A landscape with many peaks, sampled at points; each row gives a point and its height.
From any point a climber steps to the highest of the 5 points nearest to it. It stops when none of these is higher. Distance is the straight distance between rows; heights are no part of it.
j265 (h 5.63): [105, 131, 126, 205, 139, 159, 104, 147, 147, 150]
j564 (h 1.65): [ 86, 148, 120, 141, 131,  87, 106, 111, 116, 162]
j638 (h 6.96): [153,  81, 101,  84, 105,  90, 138,  73, 137,  82]
j688 (h 5.18): [151,  70, 106,  69, 119, 106, 157,  72, 150,  49]
j523 (h 6.63): [126, 108, 118, 178,  98, 165, 117, 167, 153, 147]
j841 (h 6.81): [120, 118, 130, 145,  89, 123, 102, 162, 122, 167]
j4 (h 5.54): [135,  74, 125, 143,  84, 162, 128, 170, 141, 141]
j650 (h 6.83): [153, 116, 149, 143, 111, 199, 129, 198, 145, 140]
j532 (h 3.63): [176,  94, 130,  39, 133, 103, 177,  84, 115,  50]
j233 (h 0.98): [167, 184, 121,  55, 145,  67, 149,  72,  67, 125]
j774 (h 4.01): [176, 125, 116,  29, 112,  76, 164,  80,  87,  99]
j636 (h 6.16): [151, 161, 159, 149, 155, 214, 128, 200, 146, 134]
j149 (h 1.86): [120, 151,  99, 112, 125,  66, 127,  80, 105, 116]
j184 (h 4.76): [136,  57, 104,  72,  77,  75, 151, 102, 143, 118]
j700 (h 5.23): [ 43, 134, 158, 201, 183, 160, 116, 150, 143, 169]
j348 (h 5.89): [ 62, 153, 174, 174, 166, 166, 119, 173, 127, 180]
j943 (h 0.59): [164, 181, 130,  60, 169, 100, 145,  77,  72, 114]
j510 (h 6.19): [145,  85, 145, 119,  90, 182, 122, 189, 140, 138]
j684 (h 4.75): [136,  76,  89, 126, 104, 102, 135,  90, 160,  87]
j293 (h 6.01): [147, 169, 173, 130, 146, 196, 123, 195, 129, 143]
j54 (h 7.33): [118, 137, 148, 157, 128, 167, 103, 192, 133, 168]
j5 (h 7.83): [133, 130, 156, 144, 111, 170, 103, 185, 118, 168]
j237 (h 6.27): [126, 103, 123, 148,  81, 137, 110, 158, 132, 155]
j365 (h 4.05): [136, 108, 110,  99,  86,  77, 135,  89, 122, 123]
j470 (h 6.22): [146, 123, 121, 179, 131, 202, 126, 184, 156, 142]
j629 (h 2.37): [170, 151, 120,  53, 129,  71, 152,  72,  91,  95]
j880 (h 4.43): [ 60, 146, 137, 173, 139, 132, 105, 144, 132, 173]
j384 (h 0.73): [117, 166, 121, 106, 123,  57, 124,  74,  96, 137]
j720 (h 6.34): [107, 172, 168, 159, 173, 192, 125, 191, 142, 152]
j26 (h 2.13): [185, 140, 126,  62, 152, 123, 146,  78,  86,  66]
j121 (h 2.87): [ 78, 160, 120, 170, 151,  84, 116,  96, 128, 131]
j808 (h 7.97): [124, 117,  93, 136, 111,  89, 121,  88, 138, 103]
j709 (h 6.72): [ 91, 180, 185, 140, 161, 186, 113, 192, 128, 166]
j421 (h 4.57): [124, 115, 108, 184, 122, 134, 109, 123, 155, 136]
j932 (h 3.98): [138, 116,  99, 119, 101,  88, 135,  88, 130, 118]
j779 (h 0.37): [155, 174, 122,  97, 174,  88, 134,  69,  93,  88]
j500 (h 6.64): [105, 155, 143, 187, 148, 180, 110, 185, 135, 162]
j467 (h 4.29): [ 51, 151, 132, 187, 167, 125, 125, 119, 137, 161]
j877 (h 2.40): [179, 117, 126,  37, 142, 100, 159,  72,  95,  76]
j96 (h 6.21): [104, 155, 159, 182, 182, 199, 125, 181, 151, 152]
j464 (h 4.82): [141,  84,  98, 107,  89,  84, 138,  90, 139, 115]
j566 (h 5.61): [102, 134, 131, 162, 118, 138,  92, 149, 126, 165]
j538 (h 5.24): [159,  79, 112,  55, 103,  63, 162,  76, 121,  91]
j403 (h 4.37): [104, 130, 126, 181, 121, 126, 115, 149, 146, 153]
j886 (h 3.72): [131,  64,  99, 134,  85, 113, 138, 115, 154, 115]
j406 (h 6.08): [146, 177, 166, 143, 157, 211, 127, 202, 149, 131]
j423 (h 4.07): [169, 105, 108,  72, 125,  96, 149,  70, 120,  57]
j176 (h 4.27): [ 92, 138, 113, 198, 155, 117, 109, 120, 144, 135]

Where does a climber stop that starts at each point below?
j779: j638
j384: j808
j233: j638
j500: j5
j566: j5
j880: j709
j532: j638
j943: j638
